The views of a scene show one set of named points, each view turned or mirrored, shifted and resized as a whole, with a little noise and some points left out.

Scene 1
View 1
J_365: [-0.56, -0.31,  0.92,  2.43, -0.55, -1.81, -0.70,  2.32,  1.65,  3.65,
  3.31, -0.90,  0.26,  1.93,  0.46, -0.12,  1.34,  0.08,  0.37, -3.60,
 -1.06, -0.90, -0.43, -0.76,  1.20,  3.04]
J_377: [ 2.60,  0.54,  0.13,  0.30, -0.13, -0.01, -0.60,  1.72,  1.98,  1.35,
  2.66, -0.91, -1.59, -1.52,  1.99, -1.68, -1.40,  3.59,  0.64, -2.09,
  1.12,  3.02, -1.84, -1.07,  1.54, -0.20]
J_232: [ 1.03, -1.42,  0.47,  0.81, -0.88,  0.17,  1.38,  0.21,  0.96,  1.94,
  2.48, -0.49, -0.32,  1.12,  2.71, -1.52, -0.35,  1.94, -2.05,  0.11,
  1.81,  1.96, -0.63, -0.35,  2.43,  2.18]
J_76: [ 1.77, -0.26, -1.26,  0.22, -1.23, -0.07,  0.42,  0.55, -0.55, -1.06,
  1.64,  0.59, -0.25,  0.02,  1.62, -0.27,  0.26,  2.82, -2.03,  0.85,
  2.36,  3.45, -1.10, -0.30,  2.33,  1.52]
J_497: [ 1.22,  0.78, -0.74,  1.06, -0.46,  0.36, -1.25,  1.47,  1.49,  1.00,
  2.66,  0.36, -1.10, -0.64,  1.21, -1.14, -0.99,  3.01,  1.19, -2.93,
  0.35,  2.42, -1.20, -1.05,  2.33, -0.30]
J_973: [ 1.46, -1.36,  2.10,  1.15, -0.28, -0.93,  1.25,  0.98,  2.52,  4.19,
  3.37, -1.88, -0.50,  0.89,  3.06, -1.50,  0.07,  1.15, -1.07, -1.67,
  0.72, -0.12, -0.13, -0.44,  0.97,  2.55]
J_606: [ 2.61,  0.56,  0.69,  1.55, -0.45, -0.69, -0.88,  0.59,  2.77,  2.27,
  4.00,  0.07, -0.16, -0.56,  2.54,  0.24,  1.28,  1.42,  1.16, -4.22,
 -0.50, -1.90,  2.16, -0.26,  0.67,  0.26]
J_711: [-0.11, -0.48,  0.29,  1.25, -0.60, -2.17, -0.02,  2.89,  0.11,  2.01,
  2.03, -1.60, -0.13,  1.47,  0.06, -0.33,  0.78,  1.22, -1.14, -0.79,
  0.58,  2.16, -2.64, -0.95,  1.26,  3.84]
J_229: [-0.07, -1.49,  0.26,  1.33, -1.07,  0.01,  1.15,  0.59,  0.54,  2.10,
  2.31, -0.27, -0.14,  1.87,  1.99, -1.31, -0.18,  1.51, -1.97, -0.12,
  1.45,  1.95, -1.03, -0.41,  2.67,  2.71]
J_512: [-0.24, -0.16, -0.90,  1.87, -1.08,  0.36, -0.61,  0.74,  0.69,  1.12,
  2.65,  1.12, -0.07,  1.22,  1.04, -0.45,  0.15,  1.67, -0.04, -2.24,
  0.20,  1.21, -0.20, -0.60,  2.96,  1.18]
J_536: [ 3.39,  0.26,  0.05,  0.13, -0.65, -1.28,  0.11,  0.98,  1.03,  0.34,
  2.64, -0.66, -0.27, -0.85,  2.22,  0.12,  1.16,  2.38, -1.07, -0.76,
  1.56,  1.10,  0.09, -0.21,  0.50,  1.35]
J_527: [ 2.61, -0.99,  0.00,  0.53, -1.27, -0.23,  1.36, -0.79,  0.66,  0.40,
  2.75,  0.33,  0.46,  0.45,  3.28,  0.09,  1.33,  1.63, -2.56,  0.28,
  2.08,  0.25,  1.68,  0.44,  1.64,  1.83]
J_430: [ 1.43, -1.16, -0.04,  0.70, -1.29, -1.32,  1.28,  0.39, -0.24,  0.44,
  2.19, -0.31,  0.61,  1.38,  1.91,  0.32,  1.77,  1.19, -2.97,  0.91,
  1.98,  0.95,  0.15,  0.18,  1.41,  3.42]
J_44: [ 0.61, -0.44,  0.33,  1.73, -0.90, -1.35,  0.00,  1.10,  1.08,  2.07,
  3.00, -0.24,  0.47,  1.43,  1.26,  0.30,  1.69,  0.59, -0.71, -2.05,
  0.08, -0.56,  0.45, -0.27,  1.31,  2.68]
View 2
J_536: [ 1.11, -0.52, -0.94,  0.36, -1.10, -0.89,  0.45,  0.24, -0.39, -1.07,
  0.22, -0.32,  0.07,  1.77, -0.92, -0.72,  0.22,  1.66, -0.36,  0.71,
  1.30,  0.16,  1.46, -1.01, -0.97,  0.58]
J_711: [ 1.57, -1.36, -1.05, -0.61, -0.15,  0.47,  0.39,  0.38, -0.54,  0.38,
  0.28, -1.62,  1.05,  0.86, -0.83, -0.47,  1.38, -1.23, -1.70,  0.17,
  1.20,  1.09, -0.30, -1.61,  0.14,  0.36]
J_44: [ 0.99, -0.79, -0.93, -0.57, -0.91,  0.10, -0.17, -0.02,  1.22, -0.64,
  0.21, -1.98,  0.79,  2.09,  0.00, -0.09, -0.63, -0.68, -0.37,  0.01,
  1.28,  0.14,  0.77, -1.31, -0.27,  0.79]
J_973: [-0.66, -0.23, -1.81, -0.51, -1.41, -0.23,  1.35, -0.91,  0.63, -1.30,
  0.33, -1.95,  1.08,  0.99, -0.85, -0.38, -0.14, -0.52,  0.38, -0.50,
  2.60,  1.11,  0.78, -1.42, -0.10, -0.16]
J_377: [ 0.04, -1.67,  0.25,  0.19, -1.13, -0.95,  1.01, -0.78, -1.50, -1.62,
  0.52, -0.49, -0.69,  1.94, -1.91, -1.35,  1.48,  0.74,  0.29,  1.05,
  1.73,  1.63, -0.24, -0.10, -1.79, -0.03]
J_527: [ 0.62,  0.48, -1.52, -0.63, -0.64, -0.99,  0.51,  0.28,  0.24, -1.32,
 -0.66, -1.76, -0.08,  1.13, -0.51, -0.46, -0.32,  1.66,  0.01,  0.33,
  0.82, -1.23,  2.59, -0.57, -0.35,  0.74]
J_512: [ 0.67, -1.55,  0.45, -1.17, -0.24, -0.06, -0.28, -0.25,  0.30, -1.04,
 -0.36, -2.72, -0.54,  2.28, -0.37, -0.57,  0.28, -0.72,  0.00,  0.67,
  0.42, -0.18,  0.16,  0.19, -0.88,  0.82]
J_229: [ 0.18, -0.51, -1.07, -1.38,  0.01, -0.12,  0.91, -0.14, -0.41, -0.75,
 -0.66, -2.81,  0.24,  0.44, -0.90, -0.64,  1.11, -0.51, -0.43,  0.14,
  1.01, -0.15,  0.73, -0.39,  0.09,  0.26]
J_497: [ 0.44, -2.09,  0.88, -0.27, -0.78, -0.57,  0.18, -0.67, -0.83, -1.42,
  0.31, -1.21, -0.87,  2.65, -1.29, -1.10,  0.97,  0.01,  0.29,  1.11,
  1.07,  1.12, -0.50,  0.28, -1.79,  0.41]
J_606: [ 0.19, -0.98, -0.21,  0.29, -2.20, -0.60, -0.29, -0.91,  1.84, -1.95,
  0.84, -0.99,  0.13,  3.63, -0.04, -0.31, -1.87,  0.30,  1.20,  0.26,
  1.99,  0.72,  0.88, -0.93, -1.58,  0.70]
J_365: [ 0.83, -1.51, -0.66, -0.60, -1.17,  0.75, -0.25, -0.46,  1.70, -0.38,
  0.75, -2.24,  1.30,  2.44,  0.15,  0.06, -0.72, -2.16, -0.38, -0.32,
  1.81,  1.25, -0.41, -1.72, -0.25,  0.55]
J_232: [-0.06, -0.22, -1.28, -1.10, -0.30, -0.46,  1.18, -0.27, -0.50, -1.05,
 -0.54, -2.41,  0.22,  0.42, -1.07, -0.68,  0.97,  0.08, -0.22,  0.12,
  1.31, -0.04,  1.10, -0.45, -0.06,  0.15]
J_76: [ 1.44, -0.69, -0.48, -0.66,  0.30, -0.86,  0.50,  0.78, -1.65, -0.63,
 -0.74, -1.38, -0.72,  0.88, -1.29, -1.00,  1.73,  1.41, -0.99,  1.17,
  0.04, -0.71,  1.27,  0.01, -0.68,  0.68]
View 3
J_973: [-1.09,  0.70,  4.40,  0.94,  0.33, -0.39,  0.14,  1.49, -0.50, -1.37,
 -0.31,  0.19,  0.08,  0.25,  1.00,  1.19,  0.13, -0.86, -0.36,  0.16,
 -1.93, -0.93,  0.64,  0.33, -0.91,  1.11]
J_232: [-1.19, -0.26,  2.74,  0.45,  0.99, -0.27,  0.38,  0.41, -1.35, -1.12,
 -0.43, -0.16, -1.20, -0.46,  2.40,  1.67, -1.02, -0.42,  0.58,  0.99,
 -2.12, -0.65,  0.11, -0.06, -0.80,  1.14]
J_512: [-0.04, -0.24,  2.07,  0.06, -0.14,  0.77,  1.70,  0.38, -0.19, -0.80,
  1.06,  0.00, -0.41, -0.90,  2.25,  2.06, -0.04, -0.57, -0.04,  1.84,
 -2.19,  0.53,  0.13, -1.40, -0.72,  0.34]
J_430: [ 0.28, -0.44,  2.29, -0.28,  0.79, -0.39, -0.22,  1.40, -1.42, -0.80,
 -1.21,  0.98, -0.74, -2.05,  2.80,  0.87, -1.13,  0.14,  0.41,  1.51,
 -1.61, -1.07, -0.34,  0.22,  0.01,  0.49]
J_497: [-0.31, -0.72,  1.12,  0.77, -0.45,  0.88,  2.36,  0.19, -0.33, -0.20,
  1.65, -0.51, -0.23,  0.55,  1.42,  1.62, -0.34, -0.34,  0.61,  0.23,
 -2.42,  0.67,  1.16, -1.90, -1.04,  0.59]
J_711: [ 0.26, -0.38,  1.60, -0.95,  0.19, -0.27,  0.27,  2.33, -0.72, -1.50,
  0.50, -1.22,  0.74, -0.33,  1.94,  1.06, -0.96,  0.53, -0.55,  1.23,
 -1.42, -0.74, -0.03,  0.29, -1.65, -0.37]
J_365: [ 0.43,  0.88,  3.71, -0.30, -0.77,  0.30,  0.87,  2.31,  0.70, -1.55,
  1.01, -0.08,  1.40, -0.49,  1.10,  1.47,  1.07, -0.62, -1.51,  1.52,
 -1.60,  0.02,  0.17, -0.41, -1.19, -0.25]
J_377: [-0.82, -0.88,  1.13,  1.21, -0.09,  0.38,  1.89,  0.36, -0.92, -0.05,
  1.13, -0.71, -0.37,  1.37,  0.96,  1.00, -0.91, -0.19,  1.05, -0.91,
 -2.35, -0.07,  1.62, -1.32, -1.14,  0.96]
J_229: [-1.00, -0.22,  2.67, -0.07,  0.92, -0.19,  0.42,  0.69, -1.10, -1.47,
 -0.10, -0.52, -0.87, -0.71,  2.62,  1.99, -0.95, -0.28,  0.16,  1.64,
 -2.02, -0.51, -0.24,  0.03, -1.10,  0.79]
J_536: [ 0.39, -0.64,  1.69,  0.83, -0.01, -0.10,  0.86,  1.20, -1.04,  0.18,
 -0.43,  1.21, -0.30, -0.72,  1.52,  0.26, -0.75, -0.04,  0.91, -0.23,
 -1.86, -0.72,  0.99, -0.75,  0.12,  0.76]
J_76: [-0.22, -1.41,  0.40, -0.01,  0.93, -0.06,  0.82,  0.29, -1.90, -0.31,
 -0.31, -0.05, -1.45, -1.07,  3.04,  1.16, -2.07,  0.46,  1.43,  0.97,
 -2.04, -0.56,  0.18, -0.69, -0.45,  0.65]
J_606: [ 0.52,  0.71,  3.79,  1.53, -1.18,  0.69,  1.79,  1.05,  0.60,  0.05,
  0.55,  1.97,  0.55, -0.58,  0.43,  0.82,  1.55, -1.35, -0.28,  0.00,
 -2.14,  0.32,  1.36, -1.66,  0.38,  0.86]
J_527: [-0.09, -0.24,  2.90,  0.78,  0.67, -0.16,  0.34,  0.47, -1.31, -0.24,
 -1.28,  1.92, -1.33, -1.99,  2.48,  0.97, -0.60, -0.54,  0.90,  0.95,
 -1.99, -0.81,  0.22, -0.44,  0.64,  1.24]
J_44: [ 0.48,  0.45,  3.28, -0.02, -0.30,  0.19,  0.67,  1.65, -0.01, -0.95,
  0.12,  0.80,  0.43, -1.33,  1.66,  1.21,  0.44, -0.47, -0.65,  1.48,
 -1.72, -0.25,  0.11, -0.48, -0.34,  0.20]
View 4
J_536: [-0.11,  0.12,  0.87,  1.32, -1.47,  1.27,  2.85,  0.99, -0.88,  0.99,
 -1.44,  0.51,  0.60, -0.48,  0.69, -0.34,  1.37, -1.33,  0.51, -1.08,
  0.11,  0.48, -0.27,  0.70,  0.07, -0.17]
J_606: [ 0.15,  0.28,  0.61,  2.20, -2.50,  1.40,  1.83,  1.41,  0.68,  0.32,
  0.14, -1.08,  1.72,  0.06,  1.59, -0.68,  1.68, -2.68,  0.36,  0.04,
 -1.12,  0.09, -0.57,  0.88, -0.84,  1.22]
J_232: [ 0.60,  0.70, -0.11, -0.20, -1.79, -0.37,  2.97,  0.92,  0.19, -0.09,
 -2.28,  0.75,  0.40, -0.48, -0.13, -0.57,  1.13, -0.46, -0.26, -0.47,
 -0.13,  1.12, -0.11, -0.32,  0.21, -0.31]
J_229: [ 0.37,  0.81, -0.31, -0.61, -1.37, -0.57,  2.55,  0.76,  0.46, -0.29,
 -2.19,  0.88,  0.60, -0.54, -0.08, -0.73,  0.72, -0.81, -0.11, -0.24,
 -0.23,  1.03, -0.34, -0.83,  0.14, -0.20]
J_527: [ 0.89, -0.49,  0.51, -0.12, -2.53,  0.83,  3.15,  1.37, -1.06,  0.28,
 -2.47,  0.59,  0.76, -0.41,  0.50, -0.59,  1.53, -2.12, -0.39, -1.08,
 -0.68,  1.14,  0.08,  0.20,  0.09, -0.23]
J_76: [-0.15,  0.40,  0.75, -0.75, -0.69,  1.29,  3.60,  0.27, -1.17,  0.72,
 -2.62,  0.87,  0.00, -0.95, -0.41, -0.14,  0.63, -0.60,  0.07, -0.89,
  0.40,  1.01, -1.05, -0.12, -0.10, -0.61]
J_512: [-0.15,  0.82,  0.17, -0.45, -1.01,  0.93,  2.33,  0.39,  0.66, -0.16,
 -1.27, -0.32,  1.03, -0.56,  0.19, -0.57,  0.43, -1.65,  0.09,  0.37,
 -0.60,  0.63, -1.47, -0.55, -0.92,  0.65]
J_711: [-0.90,  1.08, -0.28,  0.20,  0.33, -0.66,  1.62,  0.41,  0.42,  0.34,
 -1.20,  1.67,  0.71, -0.63,  0.55, -0.85, -0.03, -1.14,  1.14, -0.60,
  0.40,  0.25, -0.37, -0.96,  0.43, -0.34]
J_430: [ 0.20, -0.28,  0.13, -0.57, -1.27,  0.13,  2.56,  1.05, -1.10,  0.33,
 -2.56,  1.60,  0.74, -0.58,  0.53, -0.77,  0.80, -2.14,  0.23, -1.29,
 -0.32,  0.95,  0.23, -0.55,  0.54, -0.61]
J_377: [-0.35,  1.65,  0.78,  1.85, -1.12,  1.07,  3.21,  0.36,  0.59,  0.77,
 -0.77, -0.44,  0.07, -0.53, -0.08,  0.06,  1.24,  0.81,  0.44, -0.07,
  0.69,  0.44, -1.18,  0.91, -0.48,  0.24]
J_44: [-0.10,  0.16,  0.02,  0.43, -1.35,  0.30,  1.50,  1.09,  0.33,  0.01,
 -0.91,  0.40,  1.53, -0.29,  1.24, -1.00,  0.78, -2.89,  0.54, -0.28,
 -0.90,  0.35, -0.29, -0.44, -0.21,  0.46]
J_497: [-0.51,  1.47,  0.69,  0.93, -0.86,  1.53,  2.83,  0.18,  0.81,  0.46,
 -0.66, -0.84,  0.55, -0.61, -0.02, -0.14,  0.75, -0.16,  0.36,  0.46,
  0.16,  0.35, -1.83,  0.34, -1.09,  0.72]
J_973: [ 0.53,  0.79, -0.44,  1.62, -2.34, -1.16,  1.88,  1.54,  1.14, -0.19,
 -0.94,  0.53,  1.04, -0.02,  0.88, -0.95,  1.52, -0.98,  0.17, -0.39,
 -0.39,  0.57,  0.64,  0.02,  0.48,  0.14]
View 5
J_527: [-0.23, -1.80,  0.41,  0.17, -0.27, -0.89,  2.92, -2.33, -1.06,  0.74,
 -3.12,  0.65,  0.75,  0.33, -1.16,  0.65,  3.25,  0.02, -0.65, -3.31,
 -0.04, -0.14, -1.49,  0.64, -0.39, -0.58]
J_512: [-0.71, -0.94, -0.35, -0.94, -0.36, -0.64,  1.55, -2.17,  0.20,  0.53,
 -1.12,  1.69,  0.26, -1.39,  0.48,  1.48,  2.00,  0.39, -0.85, -2.01,
  0.27, -0.83, -1.11,  0.17, -2.04,  0.94]
J_232: [-0.80, -1.69, -0.84, -0.57, -0.46, -1.28,  2.97, -2.36, -1.47,  0.28,
 -1.39,  2.12,  0.81, -0.31, -1.74,  0.81,  1.97,  0.55, -0.87, -2.98,
 -0.43, -1.16, -2.03,  0.69, -1.36, -0.16]
J_365: [-0.86, -1.44,  1.09,  0.17,  0.75, -1.45,  2.32, -1.63, -0.05,  1.30,
 -1.16,  1.33, -1.73, -1.09, -0.41,  1.78,  1.92,  1.70, -1.73, -1.68,
 -0.36, -1.11, -1.22, -0.94, -4.21,  2.53]
J_430: [-0.21, -0.85,  1.15, -0.48,  0.24, -1.84,  3.09, -2.28, -1.08,  0.53,
 -2.80,  1.25,  0.22,  0.57, -1.11,  0.49,  2.18,  0.15, -0.85, -4.34,
 -0.53, -1.15, -1.75,  0.41, -1.03,  0.00]
J_606: [-0.16, -2.61,  0.71,  1.77, -0.15,  0.50,  1.94, -1.48, -0.05,  1.60,
 -2.28,  0.77, -0.64, -0.90, -0.19,  1.55,  3.54,  1.20, -1.73, -0.22,
  1.06,  1.04, -0.96, -0.87, -2.27,  1.60]
J_377: [ 0.26, -1.30, -1.07,  0.56, -0.93,  0.74,  1.99, -1.52, -1.49, -0.06,
 -0.35,  4.27,  0.86, -0.73, -0.83,  0.54,  1.37,  0.71, -1.73, -0.89,
  1.37, -0.11, -2.25, -0.20, -0.97,  1.00]
J_76: [ 0.21, -0.05, -0.05, -1.01, -0.62, -0.68,  2.15, -2.25, -0.99, -0.33,
 -1.81,  2.87,  1.41,  0.06, -0.20,  0.16,  1.51, -0.55, -0.74, -3.76,
  0.44, -0.97, -1.92,  0.76,  0.18, -0.36]
J_497: [-0.11, -0.97, -0.90, -0.11, -0.82,  0.58,  1.32, -1.74, -0.35,  0.11,
 -0.39,  3.45,  0.66, -1.39,  0.37,  1.03,  1.59,  0.47, -1.41, -0.87,
  1.30, -0.19, -1.61, -0.16, -1.42,  1.23]
J_536: [ 0.57, -1.15,  0.88,  0.91, -0.24, -0.17,  2.55, -1.63, -1.20,  0.49,
 -2.41,  2.38,  0.35,  0.37, -0.77,  0.29,  2.32,  0.29, -1.49, -2.53,
  0.88,  0.11, -1.87, -0.12, -0.53,  0.57]
J_973: [-0.85, -2.78, -0.17,  0.91,  0.08, -1.19,  3.45, -1.87, -1.73,  1.03,
 -1.43,  1.70, -0.45, -0.30, -2.53,  1.25,  2.39,  1.71, -1.57, -1.76,
 -0.50, -0.67, -2.02, -0.21, -2.84,  1.07]
J_711: [-0.23, -0.06,  0.96, -0.73,  0.55, -1.84,  2.61, -1.66, -1.04,  0.25,
 -0.90,  3.13, -0.67, -0.22, -0.82,  0.75,  0.56,  0.97, -1.67, -3.39,
 -0.38, -1.97, -2.10, -0.39, -2.74,  1.79]
J_44: [-0.51, -1.36,  1.05,  0.08,  0.42, -1.25,  2.40, -1.90, -0.25,  1.10,
 -2.09,  0.95, -0.79, -0.50, -0.40,  1.36,  2.46,  0.95, -1.30, -2.42,
 -0.19, -0.73, -1.25, -0.36, -2.66,  1.37]
J_229: [-0.98, -1.33, -0.65, -1.13, -0.17, -1.67,  2.78, -2.39, -1.12,  0.24,
 -1.19,  2.00,  0.48, -0.60, -1.38,  1.07,  1.76,  0.58, -0.76, -3.23,
 -0.70, -1.62, -1.82,  0.60, -1.93,  0.17]
View 6
J_229: [ 2.87,  1.85,  1.03,  0.21, -1.24, -1.41, -0.09,  0.62,  0.20, -1.18,
 -0.47, -1.35,  0.45,  1.46, -0.86,  1.52, -1.33,  2.07, -1.26, -1.02,
 -0.57,  1.16,  1.95,  1.15, -0.65,  2.94]
J_973: [-0.63,  2.72,  0.52, -0.17,  0.61, -0.66,  0.46,  0.83,  1.39, -0.37,
 -0.26, -1.10, -0.10,  0.48, -1.49,  1.57, -1.69,  3.35, -1.57, -1.40,
 -0.03,  3.08,  1.82,  1.72,  0.59,  2.75]
J_430: [ 2.07,  0.94,  0.97,  1.47, -0.89, -2.49, -0.16,  0.84, -1.75, -1.04,
  0.16, -0.59,  2.16,  1.82, -0.58,  1.39, -0.87,  1.53, -1.59, -1.81,
 -1.31,  1.43,  2.37,  2.18,  0.28,  1.83]
J_527: [ 1.13,  1.26,  0.39,  2.99,  0.21, -2.63,  0.63,  0.10, -1.23, -1.34,
  0.55,  0.02,  2.16,  1.51,  0.03,  1.00, -2.24,  1.51, -2.88, -1.45,
 -1.04,  2.33,  2.23,  1.89, -0.31,  2.45]
J_377: [ 0.47,  2.99,  0.75,  1.86, -0.27, -0.75,  1.00,  1.19,  2.85, -2.60,
 -0.46, -2.81,  0.92, -0.85, -0.80,  1.10,  0.06,  0.64, -2.60, -0.52,
  1.93,  0.68, -0.77,  0.96, -1.15,  0.28]
J_365: [-0.03,  2.22,  1.75, -2.92,  0.23,  0.07,  0.18,  0.57,  0.48, -0.17,
 -0.50,  0.59, -0.63,  0.16, -0.77,  2.83,  1.45,  2.06, -2.08, -0.22,
  0.00,  3.28,  3.07,  0.70,  1.14,  0.95]
J_711: [ 1.90,  1.72,  1.73, -1.52, -1.58, -0.98, -0.58,  1.79, -0.06, -0.76,
 -0.78, -1.69,  0.84,  0.86, -1.52,  2.31,  1.55,  1.77, -0.42, -1.33,
 -0.40,  0.84,  1.75,  1.78,  0.93,  0.56]
J_44: [ 0.42,  1.61,  1.35, -0.65,  0.23, -1.10,  0.38,  0.35, -0.58, -0.68,
 -0.09,  0.60,  0.63,  0.72, -0.37,  2.21,  0.29,  1.60, -2.46, -0.59,
 -0.51,  2.88,  2.97,  1.15,  0.59,  1.36]
J_536: [-0.15,  1.75,  0.66,  2.51,  0.14, -2.06,  0.80,  0.95, -0.07, -1.71,
  0.29, -0.96,  2.35,  0.36, -0.47,  1.15, -0.25,  0.86, -2.67, -1.51,
  0.17,  1.80,  0.94,  2.13,  0.21,  0.32]
J_76: [ 3.40,  1.22,  0.98,  2.82, -1.71, -2.56,  0.17,  0.90, -0.62, -2.44,
 -0.07, -1.83,  2.53,  1.23, -0.18,  0.96, -0.39,  0.15, -2.05, -1.24,
 -0.26, -0.19,  0.80,  1.49, -1.10,  1.06]
J_497: [ 1.42,  2.62,  1.24,  0.92, -0.44, -0.50,  1.08,  0.51,  2.12, -2.59,
 -0.47, -1.49,  0.42, -0.76, -0.05,  1.62,  0.74, -0.06, -3.31,  0.47,
  1.83,  0.90,  0.24,  0.03, -1.53,  0.27]
J_232: [ 2.30,  2.00,  0.66,  1.28, -0.83, -1.60,  0.19,  0.68,  0.54, -1.31,
 -0.26, -1.70,  0.80,  1.21, -0.90,  1.15, -2.03,  2.15, -1.50, -1.27,
 -0.35,  1.23,  1.45,  1.45, -0.75,  3.00]

In a view up to two points have been moved. Name them for each view, in the order of its rows, or write none.
view 1 => none
view 2 => J_512, J_232
view 3 => J_76
view 4 => J_44
view 5 => none
view 6 => J_430
